A landscape with many valleys, sampled at points; each row gives a point and its height.
From any point a ball rolls to the lowest of the 2 points nearest to it. It stops when none of these is lower. Distance is the straight distance between rows; heights are no part of it.
zut height 4.10: [  4   2   2  -2   1  -9   5  -1   7   1  11   3  -2   2  -6 -18   8   4
  -1  10  -9  -5]
mefa height 2.94: [ -3   3 -13  -5   5  -5  -5  14 -23  -2   3   7  -2   7   3   2   1 -20
  14 -13   9  -1]
guda height 2.38: [-6  4 -9  3 -5 -9  1  8  1 -6 -4  3 -4 10  2 -1  2  1  9  4 -1  1]
nakem height 1.75: [ -1   2  -4   1  10   5  -8   4  -2  -2 -11  -6  -7 -11   7 -10   9   8
  -5  -4   6   0]
mosim height 1.65: [10  1  6  9  7 -3 -5 -3 15  6 -3 -6  2 17 -6 -3 -1 14  2 10 -3 -8]
nove height 3.35: [  2   3  -4 -19  -3  -1  11  -7 -18  -1   0   3  -1  -4   8  15  -6  -2
   6 -12   6   4]
bozub height 6.19: [  9   6  -7   9   7   2  -2  -3  11   0 -19   0   8   2  -8   1   7   9
  -4   5  -9   2]
gira height 5.59: [ -6  -7  16  -8  -4   8  -6  -4   2   0  13  -3 -10 -15   0  -5  -2  -7
  -7  -2   2  -4]
verok height 5.92: [ 10   4  -7  24   0  11  -1  -2  16  -6 -11  -1   8   5  -2   1   8  16
 -11   7  -5   0]
zoti height 3.90: [-15  -1   0 -15 -13  -1  24   7 -15   4  12   2  -9   1  10 -14  -1  -7
  17  -2  -7  -1]
vuvu height 3.42: [  8  -2  -2   2  -5   9 -10   6  -9  -2   2   1  -1   3 -11  13  -5  -6
  -4  -1  -3   2]
Mobag height 3.36: [-17  -4   0  -3 -10  -4  18   3  -4   3   5   1  -1   1   6  -8  -2   1
   2   3  -3   3]
gul height 1.45: [  2  -5   7  14  -2   3  -9  -3   2  -1  29   2   1   1  -7 -11   3 -10
  -8  11   7  -2]
nugop height 2.59: [ -5   0  -2 -13   8   4   2   0  -9  -1 -13  -3  -6 -16  15   2  -3  -2
  -7 -14  10   5]
Gasa height 2.41: [  1   0   3   0  -6   1  12  12  -3   7   5  -5  -4   7  -7  -6   3   4
   4   7 -14   4]
Fono height 2.86: [ 6  4  1 -1  0  5  5  8  1  6  1 -2 -6 -6 -8 -8  5  7 -1  0 -9  0]
nutab height 5.31: [ -6 -10  10  -1 -11   2  -7  -4  -4  -1  21   4  -4  -5  -3 -10  -3 -17
 -10  -2   2   0]
zom height 3.69: [-14  -6   3 -17  -9  -3  11   4 -20   6  20   3  -9   4  -1 -13  -1 -16
  15  -9  -9  -4]
dig height 5.82: [ -3  -2  16 -11  -3   5   0  -1   4   7   0  -7  -9 -13   0  -6  -2  -2
   3   0  -2  -2]
num height 4.29: [ -2  10 -16   0  -6  -2  10   0   0  -8 -22   0   7  -5   9  23  -1   3
   6   2   4   8]
bipar height 5.16: [  2   3 -11  16   2  -2  -6  -7  20  -6 -19   0  14  13   5  17  -2   8
   0   3   0  -1]
Balu height 3.77: [  7   0   5  -1   9  -4 -12 -11   7   0   0   1   4  10  -2   4  -3   4
  -9   2   4  -5]
Notu height 4.87: [ -4   6 -13  14   4  -6   6  -3  13  -6 -28  -1  11   6  12  12   4   9
   6   2  -1   0]
poze height 1.87: [  3   5   4  -3  -8   2  24  11  -6  11  -3  -6  -4   1  -3   6  -3   6
  13   2 -11   8]
voma height 6.31: [  2   1  16   1   5   5   1  -3  19   6  -5  -4  -2 -18   3  -6   3  11
  -6   7  -2   0]
topul height 2.32: [  7  10  -5 -14   5  -6   5  -7   2  -1 -12   3  -1  -9   7   6   4  12
   1  -6   2   4]
dev height 4.02: [ -9   8 -17  -4  -2  -5   9  -8  -4  -6 -13   8   4  -9  14  15   1   4
   2  -3   6   8]
demat height 0.65: [ 3 -1  5 19 -4  3 -2  2  2 -5 16 -1  0 12 -5 -4  0  1 -3 14  5 -3]
bomol height 4.59: [ -8   5 -10  12  -6  -4  13   1   9  -3 -25  -2  10  -9  12  11   0   8
   5   6  -3   5]
Sotup height 3.10: [  9   0  -9   5   0  -1 -13  11  -4  -1   3   7   2  11 -14   8   2 -10
  -2  -3  -2   0]
kise height 3.17: [ 11   3  -2  -8   8  -5  -2 -12   7  -3  -7   1   1   1  -2   1   2   8
  -4  -2   0  -4]
pomu height 0.33: [ 9 -1 16  4  5  6  7 -6 12 11  4 -8  0  7 -6 -5 -5 15 -2 11 -7 -3]
Sosat height 3.27: [  8   3   1  -3   0   6 -10   5  -2   1  -6   0  -2  -6  -9   4   3   1
  -5  -2  -2   2]
vumot height 1.64: [ -4   5 -10   0   0   1  -6   3   9 -13 -22   1  -5 -13  11   1  11   3
   8  -7   6  -2]
Rit height 2.77: [-1  3 -1 -7 -3 -7 -3  4  8 -3  0 12 -5 -9 -4 -7  5 -4  9  2 -6 -3]
mokuf height 1.44: [ -1  -1   0   0  -1  -8  -3 -12  13  -3   2   9  -3 -11   1 -12   8   5
  -9   2  -1   2]
dal height 3.55: [ -6   1   5  12   8   8  -7  -4  12  -2 -18 -12  -2  -3   6   6  -1  11
  -6   2   8  -7]
Lipo height 3.22: [ -9   4  -5   4   4   2  -8   3  -1  -3 -19  -7   3  -1  10  11  -5   7
  -1  -1   5  -1]
vebe height 2.19: [ -2   0   0 -12   9   6   2   3 -11   2  -7  -6 -10 -17   7  -8   5   3
  -2 -10   3  -2]
Feveb height 3.62: [-13   1  -7  -5  -7 -11  20   6 -12  -1   5   4  -3   8   8  -8  -1  -3
  14   0  -1   2]
vese height 4.86: [ -6   1   2  12  -6   4   8   4   8   0 -11  -5   4  -7   8   5  -4   8
   2   7  -2   2]
Vun height 2.44: [  8   9   2  11  12   6 -11  -1  19   3 -13  -8   1  17   0   3  -2   8
   4   7   3 -10]
mede height 3.73: [  2  -1   1  -6 -10   3   1   2 -14   0   6   3  -4   3  -7   3  -2  -7
   0  -5  -4   0]
Kur height 2.93: [  2  -1   1 -16   3   0   3  -9 -14   7  -2  -2  -1   2   0  17 -12   0
  -1 -11   2   4]
runi height 3.11: [ 13   7   1   0  17   3  -8  -4  12   3 -18  -7   6  16  -1  16  -4  13
   0   3  -5  -4]
nasu height 2.17: [ 11  -3   7  12   4   8 -16   2   5   2  14   1  -1   1  -9  -8   5  -6
 -10   6   4  -8]
bufin height 4.57: [ -4 -13   3  -5   1  -6 -13 -11  -7   0  18   8   5   2  -5   1  -8 -17
 -11  -8  12   3]
zati height 2.36: [ -2  -4   1  11  -5  -3   0 -12   8  -4   2   2   2  -2   0  -4  -2   6
 -13   4   5   1]
duf height 4.65: [ -2   0  11  19  -6   8   8  -1  12   7  -1 -11   5  -5   3   0  -7  13
  -4  11   1   6]
Galu height 3.13: [ -2  -1 -10 -18  -1  -6   7  11 -28   1  10   7  -3   5  -1   5  -2 -20
  19 -15   4   1]
vad height 1.37: [  2   0  -1  15 -10 -10   2   8   2  -5  15   2   0  17 -10  -8   7  -3
  -2  13  -6   1]
guvi height 2.33: [  4   2   6  -6   1  -6   1  -8  -6   4  -1  -2   3  17  -2  16 -13   2
   2  -2  -4   2]
gorab height 4.35: [ -4  -2  13  22   5  10   4  -4  21   6 -13 -17   6  -8   8  -3  -2  12
  -6   9   3   2]
sim height 0.29: [ -6  -7  -2  -2   3  -8  -7 -11   1  -3   6   7   0  -5   2 -17   6  -3
  -9   1   8  -6]
mem height 5.04: [  1 -13  11  -6   1  10 -14  -3 -11   2  27   1  -2  -9  -5  -5  -5 -17
 -13  -8   7  -1]
Nados height 3.38: [ -8  -2   2 -14   1  -2   2   5 -20   2   9   0  -9   3   3  -3  -5 -16
  14 -15  -1   0]
dur height 2.71: [ -6   4 -11  -7  -2  -7  -2   9 -12  -4  -4   3  -3   5   3   3  -2  -6
  14  -4   7  -4]
mebu height 2.96: [ -9   7  -3  -2   0  -1  -6   6  -7  -7 -11  -2  -2   1  10  13  -7  -4
  10  -8   7  -1]
ferov height 2.95: [-12  -2   2  -5  -3   5  -3  -1  -1  -2  -5  -5  -4 -15   9   5  -5  -1
 -10  -6   8   4]
fuzed height 3.63: [ -3  -1  -2  -5  -4  -5   6   7  -5   1  19   2  -2  -5  -5 -20  13  -3
  -3   3  -9  -3]
doba height 3.28: [  1   2  -6 -14  -5  -5   4   8  -6  -1  11  10  -4  -7  -7 -12  10  -8
   6   2  -9   4]
Bazen height 1.16: [ -4  -3   1   2   9   2 -14  -3   0  -3   2  -1  -7 -11   5 -14   8  -4
 -10  -4  11  -7]
mer height 4.88: [  3 -10   1  -7   1  -2  -6   2 -25   0  15   4   5   5 -11   3  -1 -17
  -9 -14   0   7]
pim height 1.23: [  4   8   9  -6  -2   9  13  10   5  14 -14  -8   0   0   2  11  -6   9
  13   4 -11   4]
pufip height 3.95: [  4  -1  13  18  12  13  -8  -6  19   1  -5 -14   0  -7   9   1  -2  13
 -10   6   7  -7]
ril height 2.21: [ -5   5  -7  -6  -3   0   0   5   6  -7  -9  10  -3 -19   6  -5   7  -5
  12  -2   3   2]
rufu height 2.70: [ 10  -6  -2   3   7   1 -19   2  -1  -4   5   2   4   4 -14  -3   5  -8
  -7   1   5  -5]
fasug height 1.54: [  9   2   9   1  -1   2   8  -4   2   6  -2  -6   0  10  -7   6 -10   8
   1   4  -6   0]
zon height 3.99: [ -3 -14  -3  -6  -5  -4   6   1 -17   2  27   4   0  -2  -6 -20   5  -8
  -9   1 -10  -6]
Rari height 1.21: [  8  10  -6 -10   8  -4  16  -1  13   2 -22  -1   8  -8   7   8   4  15
   9  -1  -1   5]
teno height 4.80: [ -6 -14   4  -5   0   3 -10   1 -17   1  16   4   4  -4  -4   5  -8 -20
  -6 -13   8   4]
Buru height 5.46: [  6   1  -3  20   1   5 -15  -7  19  -7  -7  -1  12   8  -3  12  -5   7
  -7   9   3  -5]
zefu height 4.06: [  0  -4  -1  -4 -15   0   9   9 -14   0  20   6  -5   5 -11  -5   1 -13
   6  -1 -12   2]
nolo height 2.97: [ -7  -2  -4   5 -11  -8  14  -5  -2  -4   2   4  -1   2  -3   0   0   6
  -7   3  -1   4]
Zuk height 5.70: [ 4 -1 -2 29 -5  5 -6 -4 17 -7 -6 -1  9 11  0 -1  4  7 -6 13  2 -3]
Kibez height 6.45: [ 17   4  -4   5   6  10 -16  -6  16  -4 -10   3   5   3  -9   2   6   6
  -8   0  -2  -2]
nisi height 4.32: [  2 -12   6  -1  -2  -2   0  -2 -17   3  35   0   1   9  -7 -15   0 -12
  -6  -1  -5  -4]
radu height 3.70: [ -4   2 -13 -13  -3  -4   5  -5 -11  -5  -6  10   4  -2  13  15  -5  -5
   8  -7  12   8]
nenon height 1.93: [  6  11  -3  -2   4   3  10   3   7   4 -20  -7   2  -4   1  13  -4  13
   9   3  -4   8]
biti height 4.63: [  2 -12   4 -10   2  -7   0  -1 -16   5  25   9   2  12 -11  -8   2 -16
  -1  -9  -7   4]
Vinim height 6.07: [ -4   4  13  -4   3   6   3   5  15   9 -11  -9  -6 -12   4  -5  -2   8
   7   5  -2  -1]
somo height 1.94: [  1   0  -7   3  -2 -18   1   9   0  -4   8   6   0  19  -4  -7   7  -2
   6   5  -6  -2]
dupu height 4.22: [  2  -6   8  -4   6  -5 -15 -12  -2   1   9  -1   3   6  -5   4 -10  -9
  -4  -2   9  -4]

Call two points neighbours if one is among the 2 nearest of the other. Go from one point of each pair to the other, from neighbour to neighbour, staying as low as possible. Name the highest point that can't be avoided.
pim and bomol => vese
demat and pim => vuvu
vumot and sim => nakem
Rari and pim => nenon

Where does a ball stop that starts at each point below?
bozub => bomol
nisi => vumot
zoti => sim
num => pomu
mede => demat
voma => Rari
